Each scene shows the same named points in several views. A view is turned or mirrored, and shifted as a whole, has a little noise and may leave points out.
In the rows, zero is written as 128.

Scene 1
View 1
Z_435: [ 87 157 147 123 160  94 154 134 123 113 124 118 153 130 126 102 111 108
 121 150 117 168 104  97 106 177 119  84  86 118 147 129 142  64 104 122
 164 137 142 116  94]
Z_326: [156 103  58 137 154 148 170 127 105 176  80 144 132 130 146 140  65 135
 102 164  97 116 104 124  97 177 140  99  98  87 156  99 122 106 110 118
 138 143  94 123  48]
Z_200: [ 96 112 240 118 195  95 103 155 146  68 127  75 129  88 119 119 106  70
 135 138 162 166 107 135 169  88 114  64 136 122 125 149 120 150 107 140
 173  88 151 126 109]
Z_79: [135 109  55 102 135 166 165 115  90 152 108 153 118 151 148 142  71 134
 101 161 117 135 113 113 120 155 134 118 112 108 163 101 134 128 129 143
 144 174 120 145  91]
Z_207: [132 103 124 115 165 138 143 134 114 125 107 121 123 124 139 136  76 109
 112 152 130 137 110 128 137 129 129  94 122 106 145 117 124 137 118 137
 153 133 126 135  87]
Z_347: [112 137 150 145 177  94 153 140 133 132  99 111 154 112 130 108  99 110
 119 149 110 149 100 115 103 177 128  72  89 100 139 126 126  72  93 109
 159 111 118 107  64]
Z_630: [ 81 139 162  91 151 119 135 130 112  87 143 114 130 132 127 117 110 100
 120 149 141 178 117 104 145 129 118  99 116 135 146 134 144 116 126 149
 166 143 160 138 127]
Z_485: [ 79 152 119  91 133 125 157 122 101 105 143 134 136 150 135 115 111 115
 113 152 129 175 118  91 125 159 116 108 100 135 153 125 152  90 129 143
 163 168 159 139 125]
Z_376: [ 78 116 254 101 190  94  98 154 143  51 140  72 130  92 115 117 110  66
 135 134 173 177 114 128 182  76 111  69 142 133 123 153 129 157 113 151
 180  91 168 133 130]
Z_25: [137 111  56 114 139 159 168 117  91 157 100 149 122 147 146 144  72 133
 101 165 110 130 112 114 114 164 134 111 104 103 160  99 132 119 122 136
 143 166 114 140  75]
Z_117: [134 109  87 115 151 149 157 123 104 143 102 134 125 135 142 139  74 125
 107 159 117 135 110 118 121 148 131 103 112 103 152 108 128 124 116 135
 147 150 118 136  80]
Z_335: [ 91 176  98 139 148  87 187 125 118 148 108 140 168 145 130  93 114 132
 111 157  89 163  99  83  65 234 124  89  57 109 150 119 151  10  97  99
 155 151 126 103  68]
View 2
Z_335: [134 101 179  95 162 154  79  66 124 129 174 132  86 154 123  30 126  83
 158  94 141  62 159 179 142 111  94 164 143 101 141 165   4 176  99 118
  86  71  85 107 166]
Z_117: [ 71 123 159 124 149 177 120  98 109 162 172  93 115 127 144  95 105 100
 157 137 156  81 112 116 124  85 121 132 135  99 163 140 114 128 148 169
 126  96 117  87 121]
Z_79: [ 56 119 150 120 154 200 126  93 106 161 165 107 114 139 150  95  99 113
 158 142 174 108 104 127 144  84 114 153 141  97 177 136 105 134 152 164
 127 109 116  83 112]
Z_25: [ 64 124 159 116 159 187 116  88 109 162 171  99 112 137 149  85 105 102
 156 135 169  94 105 127 136  81 114 147 144  93 169 140  96 134 148 163
 128 101 113  78 113]
Z_485: [109  94 131 147 127 179 141 107 115 118 145 137 103 138 122  95  96 123
 162 125 134  97 158 143 145 129  95 160 114 137 157 135  86 162 125 146
  96  99 119 148 160]
Z_376: [149  90 107 209  67 121 171 151 108 110 143 105 114  87  96 144  98 126
 160 139  74  46 194  85  88 166 114  97  73 165 124 128 187 147 129 169
  95  84 153 205 188]
Z_347: [136 111 172 130 133 126 100  92 117 139 176  97 100 118 118  63 126  81
 153 110 118  31 163 134 106 113 118 115 126 106 127 157  79 153 117 145
  99  66 112 120 164]
Z_435: [135  97 153 135 131 148 116  97 118 123 160 125  95 132 116  71 112 100
 160 110 121  62 167 146 129 129 101 144 118 124 140 149  66 168 111 138
  89  77 112 139 171]
Z_326: [ 75 133 181 101 163 169  97  77 109 175 184  81 112 133 147  67 116  79
 151 125 167  65 104 124 122  70 125 128 148  80 160 151  90 129 145 163
 127  85 104  62 113]
Z_207: [ 91 117 147 147 127 160 133 111 107 153 167  94 116 114 133 106 104 102
 156 139 137  68 131 108 114 103 122 118 122 112 153 140 135 132 144 170
 121  93 129 113 134]
Z_200: [154  97 123 202  68 108 161 144 110 117 154  93 115  82  98 134 106 113
 157 132  73  28 191  82  78 161 120  86  77 154 114 134 181 145 126 173
  94  73 150 193 187]
View 3
Z_630: [115 122 132 108 115 128 121 127 130  98 124 138 125 104 153 100 111 118
 143 123  95  95 108 127 155 125 105 127 157 117 157  87 141  95 135 133
 130 101 127 124  81]
Z_79: [102 144 153 112 133 142  92  78  75  92 107 168 161 133 177  93 109 130
 131 110  63 134 169 136  81 138 122 159 107 149 157  58 125 136 127  89
 119  61 105 154  99]
Z_485: [113 129 137 108 132 131 122 114 113 103 138 142 130 113 159  93 116 133
 150 121  83 110 108 124 124 125 104 132 145 112 161  80 134 124 121 142
 116  95 122 125  86]
Z_117: [ 99 149 141 119 120 134 119 101 100 101  97 164 167 136 170  95 119 116
 123 123  56 119 162 147  93 145 136 148 104 157 142  65 115 126 129  92
 134  79 103 156 105]
Z_25: [ 97 153 150 115 131 138 108  85  80 102 100 172 171 142 178  91 120 124
 125 117  52 132 175 144  71 142 135 158  94 160 147  57 112 141 122  88
 122  64  98 160 109]
Z_335: [100 169 141 122 170 129 183 120 112 145 170 153 168 171 161  81 152 155
 162 153  35 120  96 142  50 129 126 125 102 106 145  72  77 193  76 182
 109 105 110 120 106]
Z_200: [110 119 106 118  67 112 161 182 185 103  85 123 126 100 132 113 119  73
 124 149 101  55 104 146 211 137 139 105 164 140 124 111 135  43 155 115
 168 140 126 136  85]
Z_435: [105 145 131 119 137 127 165 136 131 123 141 141 150 138 152  94 136 130
 153 144  64  99  97 137 111 129 123 119 128 114 146  86 107 135 107 157
 125 113 120 122  94]
Z_347: [ 97 160 124 124 124 120 188 150 144 132 120 145 168 154 150  97 146 113
 139 156  47  94 113 157 107 138 150 119 107 139 124  86  85 134 110 140
 140 121 107 138 107]
Z_376: [116 108 107 113  67 115 150 181 188  95  90 112 110  81 132 114 112  75
 129 140 113  54  95 137 229 129 127 103 180 129 136 114 146  31 161 121
 167 139 132 129  74]
Z_326: [ 89 170 144 125 131 134 139  97  89 114  94 176 193 166 173  95 133 116
 120 132  31 127 178 162  56 151 156 152  73 171 131  59  88 151 117  88
 131  76  91 168 120]
View 4
Z_376: [188 185 154 173 101 180  65 178 126  73 154  96 107  99 157  71  50 164
 199 156  81 134 127 102 128  64  65 141 176 189  92 134  77 134 148 160
 104 166 144  78  76]
Z_630: [151 146 142 155 158 116 122 161 140  94 170 108  99 105 180 103  93 152
 121 133  89 131 117  84 131  94 111 145 169 148 104 136  61 100 145 157
 109 168 120 107  75]
Z_347: [103 118  95 139 194 117 112 170 140  98 130 114 122 144 172  46 109 128
 120 136  98 154 152 124 143 137 167 102 118 182  79  98  67 112 128 123
 119 145 139 100  75]
Z_326: [ 60  77  92 163 200 110 150 168 118 101 139 139 127 133 166  84 142 160
  45 125  87 184 139 157 160 145 203  90 138 135 105 104  34  96 135 102
 173 136 122 143  33]
Z_207: [112 115 123 172 157 140 122 169 120  90 153 124 116 115 166  94 106 172
  96 134  80 164 128 135 149 106 146 114 164 144 108 121  44 106 143 126
 153 147 126 125  44]
Z_117: [ 95 101 115 165 180 117 143 162 124 100 156 131 117 118 167 103 123 167
  65 125  83 170 127 134 151 118 167 111 161 130 110 118  39  95 143 120
 159 147 117 139  41]
Z_25: [ 86  90 114 164 192  96 162 158 128 104 164 134 114 114 177 116 135 165
  41 119  82 168 121 128 151 122 177 115 161 115 117 122  34  81 145 124
 162 148 109 147  37]
Z_79: [ 89  90 118 165 187  99 160 159 123 102 169 135 112 110 176 123 137 173
  35 118  80 169 118 127 151 120 174 115 171 109 121 122  28  79 146 125
 165 147 109 154  35]

In a view up to two points have been moved. Name them for each view, in the order of its rows, or write none.
view 1 | Z_485
view 2 | Z_117, Z_200
view 3 | Z_79
view 4 | Z_25

Scene 2
View 1
Z_654: [147 152 135  94 144 160 167 148 139 140 106 190 139 132 137 123  96 181
 102 136  91 101 137 148 125 150 198 120 171 104 115 128 121 181  89  52
 114 183 163 163 116]
Z_830: [147 117 152 102 102 179 181 162  81 122  99 200 165 153 189 147  85 168
 152 162  85 143 129 133 127 146 117 120 133  90 118 127  87 168 109  80
 154 157 176 136 125]
Z_132: [127  90 165 137  73 139 146 162  69 107 102 164 165 138 149 158  93 178
 167 164  86 128 104 123 142 122 108 138 127  92 125 111  62 175 146 126
 165 158 165 138 160]
Z_134: [133 144 140 102 136 148 152 147 139 139 108 174 131 123 111 124 105 181
 107 126  89  86 124 148 130 136 214 129 178 104 131 115 111 183 104  63
 123 188 160 175 126]
Z_403: [149 124 142 138 112 115 145 148 132 125 106 161 154 129 132 141  92 194
 112 158  90 110 122 132 140 139 147 122 145 106  98 133 104 187 112  87
 109 177 153 143 153]
Z_253: [138 119 154 101 100 177 174 163  79 121  99 196 159 146 173 147  90 169
 153 152  85 133 123 135 127 140 136 128 142  91 127 117  84 169 115  83
 160 160 175 145 125]
Z_506: [146 166 130  70 159 188 182 150 141 148 104 210 135 136 147 114  98 172
 101 121  90 102 145 157 115 155 222 117 185 100 127 122 129 173  74  27
 119 187 173 174  95]
Z_501: [164 131 139 127 119 135 169 148 127 128 104 183 163 141 166 140  85 190
 110 167  90 135 132 134 133 152 128 114 137 105  86 146 113 180  97  71
 106 174 160 132 138]
Z_158: [110  92 169 126  75 154 142 167  59 106 101 167 157 133 135 155 102 170
 176 146  85 114  99 129 138 118 131 145 141  89 149  95  56 173 151 126
 184 158 170 154 153]
Z_500: [150 114 147 160 103  84 131 144 138 120 109 145 155 124 117 145  96 206
 106 169  93 109 115 129 147 131 133 126 140 111  84 138 100 190 124 105
  98 178 145 138 171]
Z_746: [152 145 135 123 136 125 153 144 154 136 109 170 145 128 124 128  98 192
  93 146  90 101 130 142 134 145 182 122 163 109 100 136 120 186  97  63
  96 187 154 153 136]
Z_515: [180 152 129  93 142 177 200 150 131 138 101 216 163 155 205 131  78 179
 103 166  91 149 159 142 117 170 140  99 142  98  80 154 131 173  65  35
 102 173 171 131 107]
Z_350: [133 150 139  99 143 151 151 147 144 141 111 176 129 122 106 119 107 181
 106 121  90  82 127 151 126 138 226 130 186 107 134 114 114 184 100  59
 120 190 160 177 121]
Z_431: [172 151 128 117 144 133 171 143 160 139 107 186 153 140 155 128  86 193
  82 157  92 123 145 143 130 157 162 108 153 109  79 155 134 185  79  48
  82 185 155 139 128]
Z_290: [125  99 155 185  87  53  97 145 141 112 115 112 146 105  66 150 104 211
 113 159  90  79  89 124 162 112 150 143 145 115 105 121  84 200 153 136
 109 182 135 149 197]
Z_855: [ 99  96 162 176  84  60  84 149 127 111 114 107 135  97  38 148 116 204
 128 137  90  58  75 130 162  98 182 157 165 113 136  97  67 198 169 149
 133 186 135 171 196]
Z_521: [157 172 127  67 163 187 188 147 145 151 105 214 137 142 158 112  93 172
  96 129  90 111 153 155 112 161 214 111 181 101 117 132 135 175  66  19
 111 187 172 168  91]
Z_206: [158 133 141 115 121 152 174 152 120 132 103 188 158 143 166 138  86 182
 119 157  89 130 135 136 130 150 141 116 143  99  99 139 111 177  95  69
 116 173 163 138 128]
Z_900: [149  94 158 140  77 137 159 160  79 109 103 172 174 145 177 160  84 181
 155 180  84 148 115 120 140 137  79 126 115  93 101 130  74 175 130 117
 146 155 163 122 158]
View 2
Z_158: [131 107 150 151  88 107 193 128 134  87 154  73  98 100 191  81 106  84
  86 146 149 136  91 114 136 157 111 114 163 128 130 130 137 196 162  98
 142 164 150 123 155]
Z_134: [132 109 130 128 134 132 135 157 144  66  88 136 150 120 139 102 135 105
 180  91 122 168  94  91 144 135 124 134 146 157 126 172 132 149 116 138
 133 168  96 126 146]
Z_900: [160 130 146 143 107 135 190  90 113  83 134  66 102 127 151 125 123 119
  38 119 146 151 107 145 134 145 137 101 153 121 165 120 139 222 153  82
 127 149 119 114 151]
Z_654: [139 115 124 130 146 149 126 135 124  67  77 128 153 130 122 102 142 105
 171  86 118 183  99 102 126 128 127 133 137 148 138 173 139 162 106 126
 127 164  78 117 142]
Z_830: [141 117 131 145 124 148 164  91  94  83 113  69 118 130 145  83 124  88
  94 119 131 174 108 129  99 141 121 115 143 114 153 139 150 219 125  76
 129 154 103 104 145]
Z_515: [156 128 117 132 160 181 121  87  81  72  61  98 148 157  91 108 148 111
 129  74 112 206 119 130  91 122 140 122 124 124 168 157 150 209  92  84
 116 151  52 100 134]
Z_290: [166 135 163 124  93  96 195 166 194  62 139 134 109 102 167 183 128 170
  66  98 150 111  88 116 230 151 151 109 171 173 143 135 111 145 184 154
 126 155 145 154 161]
Z_206: [154 127 130 133 138 154 144 109 111  71  92  99 136 137 122 117 139 117
 113  91 124 177 110 125 123 132 137 120 139 132 158 151 141 193 119 100
 122 155  83 115 142]
Z_132: [146 119 150 146  96 115 195 113 128  85 147  71  97 111 176 104 113 105
  58 134 150 138  98 130 141 152 125 106 160 125 145 124 137 207 163  93
 134 156 140 123 153]
Z_501: [161 132 132 130 140 156 150 103 112  69  90 105 132 142 116 136 141 132
  98  84 124 176 110 133 133 132 143 116 140 136 164 147 141 195 123 102
 117 152  80 114 141]
Z_403: [159 128 141 128 127 136 159 130 138  67 101 117 129 129 130 140 137 136
 105  89 132 158 101 121 158 134 143 117 148 151 153 149 130 174 138 122
 120 156  99 128 147]
Z_253: [133 114 135 146 121 138 166 105 104  82 117  77 118 124 152  77 121  82
 109 121 133 172 104 122 106 142 116 118 145 119 145 141 148 207 128  87
 136 162 109 109 146]
Z_500: [169 137 146 123 118 131 172 133 152  67 108 123 123 127 134 167 138 159
  79  86 134 148 101 126 185 140 154 111 153 157 158 142 123 170 150 128
 119 150 107 135 150]
Z_350: [127 107 127 128 138 130 128 160 145  65  85 143 153 119 139  96 137  99
 193  88 120 171  93  88 144 134 122 139 144 158 121 175 133 141 114 141
 134 168  91 130 145]
Z_506: [125 106 115 132 158 157 108 139 111  69  64 130 164 133 119  75 142  82
 211  83 109 199  99  91 105 126 114 141 133 142 130 183 144 158  86 119
 133 170  66 112 138]
Z_855: [145 119 161 124  85  77 196 188 211  67 150 142 111  89 192 155 118 146
 102 111 153 105  79  97 232 157 134 118 176 180 119 141 107 124 187 169
 134 166 160 158 162]
Z_746: [154 125 130 122 141 144 138 139 138  63  80 136 148 132 118 134 145 132
 145  74 121 170 101 107 156 132 142 126 141 157 146 163 129 156 120 132
 122 159  84 126 144]
Z_431: [162 132 124 122 155 168 126 117 117  63  64 132 153 148  97 142 152 137
 137  63 114 189 111 121 137 124 150 125 132 148 162 165 135 176 105 117
 115 152  60 120 138]
View 3
Z_158: [ 81 134 166 143 180 148 134 156 122  99 128  86 179 126 114 151 144 144
 102 139 149 167 104 166  95 104 116 146 132 163 167 135 161 111 137 184
 170 105  74  67 133]
Z_900: [ 88  97 187 105 188 159  95 159 103 125 145 133 189 133 118 144 175 124
  81 108 127 153 105 148 108 127 102 156 106 156 184 150 138  91 152 140
 160 131  73  64  98]
Z_501: [114  75 152 118 161 135  73 162 115 119 145 165 174 104 112 132 163  93
 104  98 117 137 143 143 105 140 139 152 123 163 139 173 103  99 148 115
 156 169  57 120  86]
Z_431: [131  65 129 132 144 122  59 161 121 115 143 181 162  88 109 127 149  71
 119  96 112 131 165 140 106 146 161 148 134 167 111 187  84  99 148 102
 154 193  50 154  82]
Z_134: [125 104 108 170 136 113 103 158 141  90 127 132 148  83 107 135 116  93
 143 130 138 149 161 158  93 123 173 139 158 172  97 169 112 114 135 149
 162 162  52 155 122]
Z_290: [117 103 150 137 156 184 139 112 121 119 151 111 118 117  88 120 106  79
 149 156 125 188  80 125 132 169 115 153 178 166 160 156 139  34 204 150
 121 154  97 112 180]
Z_515: [117  64 146 119 155 107  42 185 116 115 137 189 195  91 122 139 179  91
  91  75 117 110 180 156  91 123 158 151 104 161 116 183  83 131 121 102
 173 181  36 135  44]
Z_521: [130  87 102 162 131  85  64 183 140  89 120 165 171  68 119 139 139  88
 123  97 132 118 201 169  81 112 194 139 136 171  76 183  86 149 106 123
 178 181  30 170  71]
Z_746: [127  83 123 145 142 127  87 152 127 107 138 155 149  89 106 130 128  76
 135 118 124 145 150 144 108 144 161 146 151 170 111 176 101  95 152 125
 150 178  57 151 111]
Z_206: [113  84 148 128 158 130  74 168 119 113 138 158 177 101 117 138 162 100
 104 100 124 135 150 150  99 127 144 148 119 162 134 169 107 110 137 126
 163 164  54 119  86]
Z_500: [119  85 155 123 159 163 103 134 114 124 152 144 143 111  98 122 135  80
 125 125 119 164 108 129 122 159 126 154 150 164 152 165 118  59 180 127
 134 166  78 117 130]
Z_654: [125  90 116 157 139 107  82 165 134  96 129 151 160  82 113 135 133  90
 128 111 131 135 172 158  92 125 174 141 144 169  97 174 101 123 132 132
 164 172  46 155  99]
Z_132: [ 80 119 182 120 189 161 122 155 112 112 140 103 184 135 115 146 162 138
  91 127 138 162  94 157 104 116 102 151 120 158 184 139 158  94 146 167
 162 110  78  57 119]
Z_830: [ 91 100 163 123 176 126  83 180 117 107 133 138 200 115 124 149 174 130
  82  99 133 133 142 164  88 103 133 148 103 159 150 154 127 129 118 144
 177 134  52  86  77]
Z_253: [ 96 106 157 131 169 129  92 171 119 104 132 131 188 109 121 148 163 127
  95 108 136 140 137 164  91 107 134 147 115 161 145 155 128 122 124 151
 174 135  57  93  90]
Z_855: [111 131 136 160 152 180 167 107 133 102 142  79 108 114  88 124  84  93
 165 179 139 203  76 136 127 156 122 145 193 170 150 145 156  42 198 177
 127 137  99 112 204]
Z_506: [129  95  97 172 130  84  75 181 145  83 119 152 168  69 118 141 133  93
 129 107 139 122 198 169  78 109 193 136 142 172  76 179  93 149 106 135
 177 173  33 171  84]
Z_403: [118  88 144 132 158 144  95 148 119 115 142 144 156 105 106 129 140  89
 121 119 123 152 129 140 112 143 139 151 143 164 137 170 115  83 161 129
 148 164  68 123 117]
Z_350: [126 107  99 173 131 109 104 159 144  86 124 130 145  77 108 135 112  90
 149 132 139 145 168 161  93 121 180 138 164 172  90 170 110 119 132 149
 162 165  52 161 122]
View 4
Z_746: [114 121  86 161 110 151 126 165 130 160 178 165 190 134 126 115 163 102
 137  87 163 154 118 119 151 108 149 154 110  98 131  96 151  98 138 162
 120 111 138 120 128]
Z_253: [142 149  62 105 121 171 178 142 126 148 135 125 137 113 119  79 157 112
 146  98 114 149 135 100 151  62 140 195 131  87 146 126  97 143 162 158
 141 148 119 132 139]
Z_900: [134 148  71  72 145 183 172 144 128  94 139 117 122 118 104  57 120 136
 152 130 144 165 126  82 116  75 154 203 126  77 118 146 122 149 147 150
 132 147 125 106 144]
Z_855: [150 115  63  56 170 198 128 193 161 100 191 201 146 145  82 178 141 141
  97  62 168 112  71  80  86 158 130 174 137 158 160 114 181 156  75 135
  72  84 142 118  91]
Z_431: [ 99 126  98 182 101 144 122 155 120 162 172 146 198 130 136  86 161  97
 151 106 171 173 133 126 159  94 159 152 102  75 114  97 150  86 157 169
 137 124 137 115 145]
Z_521: [118 130  80 203  79 133 140 147 115 222 158 146 204 123 149 109 200  74
 147  71 127 151 142 141 197  72 141 150 111  86 148  80 108  87 174 176
 143 131 126 149 137]
Z_654: [120 126  80 170  98 149 140 155 125 189 163 155 188 126 132 117 181  90
 139  75 137 148 128 124 172  92 142 156 115 100 147  93 126 102 154 169
 130 122 130 137 129]
Z_506: [124 128  75 195  84 140 145 151 120 224 160 154 197 124 143 120 203  73
 141  61 119 141 135 137 195  80 135 150 115  97 159  81 106  95 169 175
 139 128 124 154 129]
Z_500: [116 124  87 113 143 172 126 170 138 105 178 162 165 134 105 104 130 127
 136 108 185 159 109  98 111 121 156 168 113 100 116 118 171 119 118 148
 110 111 140 102 130]
Z_515: [104 141  93 184  89 140 147 137 109 173 149 117 184 117 145  52 164  92
 167 117 146 182 155 127 178  60 160 165 104  53 113 109 113  90 187 174
 157 149 127 122 159]
Z_830: [135 152  65 107 120 169 180 137 122 143 130 115 137 110 123  62 152 115
 157 109 116 159 138  99 151  57 147 197 127  74 136 130  96 139 170 160
 146 155 119 128 144]
Z_158: [163 147  49  49 150 194 184 155 138 119 139 142 111 117  96 110 146 133
 130  85 107 126 111  80 121  82 132 208 146 116 162 135 103 172 135 145
 118 137 119 132 118]
Z_132: [148 148  60  55 151 191 175 152 137 102 140 135 115 119  97  86 132 137
 139 106 128 145 115  78 114  82 144 205 138 100 140 142 118 164 139 144
 122 140 121 118 130]
Z_206: [121 139  82 140 112 158 149 148 124 150 153 134 165 118 127  79 152 108
 153 105 147 162 133 111 153  79 153 173 114  79 125 115 126 115 160 164
 137 137 130 121 144]

In a view up to two points have been moved. Name them for each view, in the order of its rows, or write none.
view 1 | none
view 2 | Z_290
view 3 | Z_132, Z_253
view 4 | none
